Each row is a point on a landscape with many peaks, with its height.
A climber steps from a point to the highest of its 2 nearest points, and stops where none of them is higher. Distance is the straight distance between rows; heights are no part of it.
Nulor (h 0.60): [171 108 111 104  85 155 206 125 109 174 123 126  72 142 145  87 146 165
 146 155 118]
Peda (h 3.73): [164 152 126  92 171 164 128 119 136 143 159 131 121 108 163 132 102 154
 172 146 130]
Vadiv (h 0.74): [168 153 117 154  74  66 120 156 139  86 104 176 120 100 108  96 149 191
 100 184  96]
sek (h 3.00): [ 71 107 125 146  82  94 138 171  63  95 121 137 151  42 138 122 126 163
  81 129 133]
Tivad (h 0.71): [186 203 179 150 170 109  99  91 148 116 122 105  73 110 117  98 105 117
 137 113 128]
tazu (h 2.36): [ 98 159 144 123 148 128 148 100 117 102 126 146  93 136 120 136 103 116
  96 111 181]
Fir (h 3.74): [124 108 157 151 101 121 131 134  95 113  70 134 160 124  80  60 163 168
  87 139  90]
gake (h 5.76): [130 132  92 128  82 125 164 143 188 135 137  81 126 162 129 201 118  71
 156  94 165]
lazi (h 2.66): [ 87  83 123 145 138  78 100 130  90  99 105 147 143  71 124 131 146 145
  81 161 145]
fula (h 1.33): [ 99 108 120 139 181 119 127 112  93 124 131 115 115 105  93 102 156 190
 131 160 108]
kopa (h 1.48): [118 133 121 161 189 113 153  82 116 197 125 169 144 155 103  84 148 111
 120 155  95]
tedip (h 2.98): [114 114  90 112 125 133 105 163 161  73 132 125 147 147 178 140  88 133
 101 156 169]
bubi (h 1.60): [140 156 128 198 149 119 120 115 178 106 127 136  77 130 109 142 119 157
 143 104  96]
kub (h 4.46): [ 88 123 123 102  99 110  82 145 141  67  83 129 142 132 104  84 153 167
 138  94 104]
Suru (h 0.92): [106  75 104 110 107  89 142 175 200 126  97 128 137 157 157 125 150 154
 169  90 128]
midod (h 2.65): [151  95 108 157 165  80 125 127 138 152 112 152 129 128 151 100 130 169
  91 176 148]
nebug (h 2.05): [113 157 144 184 108 122 136 142  99 125 137 181  79  77 166 155 162 117
 102 149 126]
bigot (h 0.73): [120  62 126 112  95 153 185 149  94 175 104  95  96 158 132 100 158 132
 121 119 140]
kizub (h 1.81): [133 124 141 170 140 126 155 120 104 152 131 153  67 102 188 119 183  93
 134 133 110]
Tiga (h 1.11): [139 150 137 125 131 145 144 108 135 108 136 200 154 132 140  81 152 107
 126 177  54]
Gov (h 4.10): [100 122 123 122 128 173 122 101 173 152 133 145 170 147 114 190 124  49
 160 126 133]
mal (h 1.09): [180 168 204 101 151 115 111  91 150 103 144  79 104  84 113 138  74 109
 156 104 125]
tel (h 2.37): [ 83 126 132 170 125 105 111 109 108 138  97 172  96 103 125 134 162 146
  78 153 167]
degi (h 2.99): [136  77 101  64 114 112 122 153  96  74 132  94 191 126 131 124 129 122
 108 158 149]
mukan (h 1.14): [ 32 146 132 117 149 135 121 166  86  83 157 102 121 117 103 134 127 171
 126  88 146]
mif (h 2.19): [142 148 138 163 130 163 116 136 129 154 135  94  83  90 184 168  89 153
 132 121 178]
gez (h 1.57): [205 157 166 113 120 117  93  92 165 126 148  72 132 120 115 139  35 132
 133 103 137]
riki (h 1.67): [181 103 132 139 131 166 165 122 110 185 172 126 141 132 110 187 109 114
 137 131 124]
Saz (h 3.98): [ 75 107  90 116  72 124 135 101 128 120 104 147 141 165 156 113 160  55
 118 116 126]
Desa (h 3.50): [ 73 134 123  75  85 100 156 156  66  59 131 131 148  58 140  90 108 132
 110 116 131]
bude (h 3.52): [141  78 109  87 124  82 104 148 105  92 102  91 191 135 103  83 127 165
 110 102 133]
musi (h 4.01): [112 110 136 111 123  84 104 129  98  87  77 121 169 102  55  71 150 196
 117  99 108]
dip (h 1.20): [109 110 135  96 172 100 135  78  92 120 108 149 157  88  93  62 154 158
 126 172 109]
koto (h 1.37): [171 169 147 142 127 136 159  80  96 179 168 141 118  89 115 164 132 124
 159 141 110]
korel (h 1.02): [115 119 128  94 168 145 112 115 108 162 133 158 195 143  89  82 156 167
 137 150  97]
tenem (h 0.96): [164 126 123 142  69  92 150 156 101 117 107 149 133 108  92 105 135 217
  75 190 137]
febal (h 1.16): [167 124 124 140 106 144 138 156  85 123 145 129 127 137  86 126 140 198
  94 178 111]
ruba (h 1.17): [ 80 119  90 142 166 118 116 127 169 190 109 114 118 172 152 124  97  95
 160  70 135]
Sibus (h 1.80): [124 149 126 132 112 142 122 174 140  96 138 115  82 107 205 168 118 122
 138 121 177]
Zifav (h 1.00): [ 87 125 166 119 155 131 172 163 105 130 138 119 120 135 106 124 142 201
 140  71 139]
Som (h 1.99): [178  69  86 106 168 140 151 146 162 148 148 104 120 171 128 137  91 118
 156 137 107]
satu (h 5.44): [140 114 140 164 157 109 109 159 137 121 126 127 111 147 151 143 153 108
 110 111 142]
dufer (h 2.82): [153 141 145 167 107 177 132  81 159 164 122 119  90  92 138 172  81 122
 146 145 137]
fodit (h 2.30): [158  74 116 126 136  89 179 141 132 135 130 164 158 110 177 101 122 166
 107 164 117]
Vul (h 1.29): [136 172 148 136 183 133 129  88 120 124 142 173 147 157  76  95 144 105
 116 147  82]
rezom (h 5.38): [ 39 123 108  88 106 160  78 100 115  87  88 129 178 128 131  83 138 113
 117 140 138]
kug (h 0.89): [120 102 146 111 130 114 145 125 132 117 107 188 193 135 138  79 160 112
 116 136  69]
dekot (h 2.88): [118 178 162 109 131 134 136 137 125 100 136 174  97  97  75 156 116 147
 116 141 152]
govup (h 3.53): [125 131 144 153 138 158 112  85 170 174 131 146 141 102 146 174 114  67
 185 113  94]
Zagi (h 1.49): [195 132 145 125 149 143 128 105 121 221 154  65 124 132  96 135  78 131
 167  96 106]
favez (h 4.28): [119 105 176 166 136 122 139 161  77 129 118 151 158 147 104 110 186 122
  71 130 104]
setok (h 4.51): [ 46 140  86  98 104 148 104 100 147 116 118 125 165 175 128 138 146  74
 127 121 161]
tave (h 1.89): [161 165 110 157 118 126  65 114 165 116 126 142 106 142 113 159 106 133
 120 112 141]
Fozen (h 2.69): [181 156 152 131 120 114  58 106 143 166 126  89 124 134 124 147 115  67
 149  79 134]
Mubo (h 1.44): [ 87 163 115 197 169 117 123 113 115 111 148 134 110 121  89 118 140 181
 131 136  82]
Busup (h 1.32): [ 89 164 136 128 174 163  90 137 139  96 140 114 120 132 100 146  96 161
 143 106 141]
telo (h 4.36): [155 176 135  98 119 121  90 121 117 104 143 133 128 142 140 169 132  45
 109 117 186]
kugu (h 0.20): [184 178 135 188 158 125  98  85 167 207 103  94 125 155  72  95  87 123
 151 143  95]
delu (h 2.29): [180 163 144 173  76 120  60  82 161 172 124 109 116 110  97 171 104 120
 146  91 109]
Febo (h 4.48): [111 136  95  94 112 138  71 119  92 111 129 144 154 135 146  89 145 145
 116 140 122]
labon (h 1.52): [150 100 121 153 151 163 165 111 145 194 110 114  70 144 129 133 108  43
 155 137  87]
tuv (h 0.43): [200 195 160 191 125 132 103  94 166 163 100 109  79 136 131  89 111  99
 131 131 106]
dubo (h 2.55): [152  55  97  87 121 135 144 156 137  83 138  84 171 182  97 117 129 125
 131 137  96]
nusif (h 2.12): [174 135 144 114 139 156  77 120 157 143 138  76 153 158  69 169  70 122
 136  98 156]
basi (h 2.35): [102 128 118 131 102 148 119 175 133  77 122 154 112  95 192 128 102 142
  87 173 155]
Nima (h 1.38): [125 144 173 137 153 118 135  85 141 172 135  92 117  92 182 147  72  74
 144  86 163]
nebo (h 4.80): [115  72 127 160 126  92 124 158 104 131 113 105 139 158 144 111 184  94
  96 109 124]
tubiv (h 1.84): [129 152 162 115 161 127 147 116 151 139 135 102 123 137 134 151  93 102
 151  70 170]
lined (h 1.66): [133 164 167 131 127 189  82 149 145 142 126 110 149 127 104 177  83 152
 131 112 175]
tizu (h 4.74): [100 121  80  94  82 101 165 140 151 106 134  97 121 165 170 150 135  98
 132 107 183]
menep (h 0.46): [140 149 107 152  69 110 210  99  97 166 140 167  86 125 151 112 153 157
 122 148 122]
sitov (h 1.76): [183  95 137  89 169 159 161 140 142 165 147  73 113 163  89 148  97 121
 173  98 130]
Pesil (h 3.81): [128 154 118  69 118 127  93 133  71 112 160 147 148 137 137 140 149 100
 112 128 158]
raza (h 0.63): [139 112 111 127  95  71 130 122 151 100 117 194 123 106 138 122 160 151
 129 138  91]
Nop (h 1.96): [131  90 107 118 121 149 163 120 105 158 155 166 152 125 144 155 129 142
 114 163 128]
mugid (h 4.00): [ 79 132 114  75  97 104 118 152 100  40 132 133 130  95  78  96 116 161
 125 113 104]
zat (h 1.31): [105 123 124 171 201 100 126 100 130 200 139 139 143 145 117 133 119 111
 134  83 124]
zor (h 2.25): [149  54  90 129 105 142 187 144 140 118 138 115 133 184 126 124  95 117
 104 137 102]
vufo (h 4.82): [115 119 118 111 103 145 118 138 184 106 118 130 125 146 108 203 138 106
 153 126 165]
palod (h 5.33): [119 148 143  88 155 133 144 182 129 111 168  94 160 110 185 177 161  82
 167 128 160]
bapuv (h 1.65): [138  95 122 174 144 132 171 117 148 188 107 156  81 143 144 104 161  94
 145 145  74]
deri (h 1.35): [101 163 131 132 106 145 149 118 124  83 118 175  99 102 150  69 139 141
 118 174  81]
Vut (h 0.86): [101  86 146 105 129 151 192 166 102 118 132  95 122 145 138 128 134 162
 125 113 156]
risi (h 1.04): [ 91  94  78  99 131 136 131 156 193 153 111  89 123 169 150 143 125 126
 191  99 146]
mesak (h 3.54): [ 72  76 102 128  94 159 143 133 109  94 126  98 146 127 154 132 161  98
 129 146 113]
vubo (h 3.31): [113 166 124  71 148 124  94 111  73 115 166 157 116  97  78 160 141 142
 130 136 153]
rup (h 1.36): [154 159 128 173  99 181 122 137 106 145 137 143 110 142 122 131 144 148
 111 156 105]
nilup (h 1.12): [171 140 171 147 143 120 139  83  97 181 168  96 105  69 159 160 121  91
 165  99 113]
zuf (h 3.37): [171 159 141 153 129 130  78 117 111 137 138 118 141 169 103 159 120  53
  80 104 158]
dufe (h 4.47): [114 133 148  52 174 164 141 159 124 101 160 121 140 122 160 123 137 132
 183 130 127]
rurut (h 3.11): [163 122 121 117 165 145 104 150 143 129 128 136 118 117 150 120 117 195
 129 188 150]
Tar (h 6.33): [ 94 139 157 130 131 128 121 191 126  92 133 103 136 138 135 157 184 106
 137 112 147]
Tuta (h 3.83): [ 77 123  72 105  88  96 131 155 155  61 122  83 185 147 177 126 122 110
  99 130 165]
kefi (h 0.77): [142 100  86 135 105  93 134 133 194 145 115 177 130 157 149 118 131 157
 151 112  86]
meve (h 1.74): [114 161 147 136  91 166 132 134 126 115 111 174 114 145 164 105 141 102
  97 137 133]

For each start below, name the point where the climber stops.
Nulor | nusif
raza | kopa
dip | telo
fodit | Tar
kizub | kub
mif | gake
Sibus | gake

Call two points neighbours if one is among the 2 nearest of the other. Go from one point of each pair to the other, from neighbour to neighbour, staying as high as possible. Name the lowest point that can't be avoided.
kopa and meve | Tiga
Tar and kub | Fir
telo and gake | labon
telo and kub | mesak
rezom and telo | Pesil
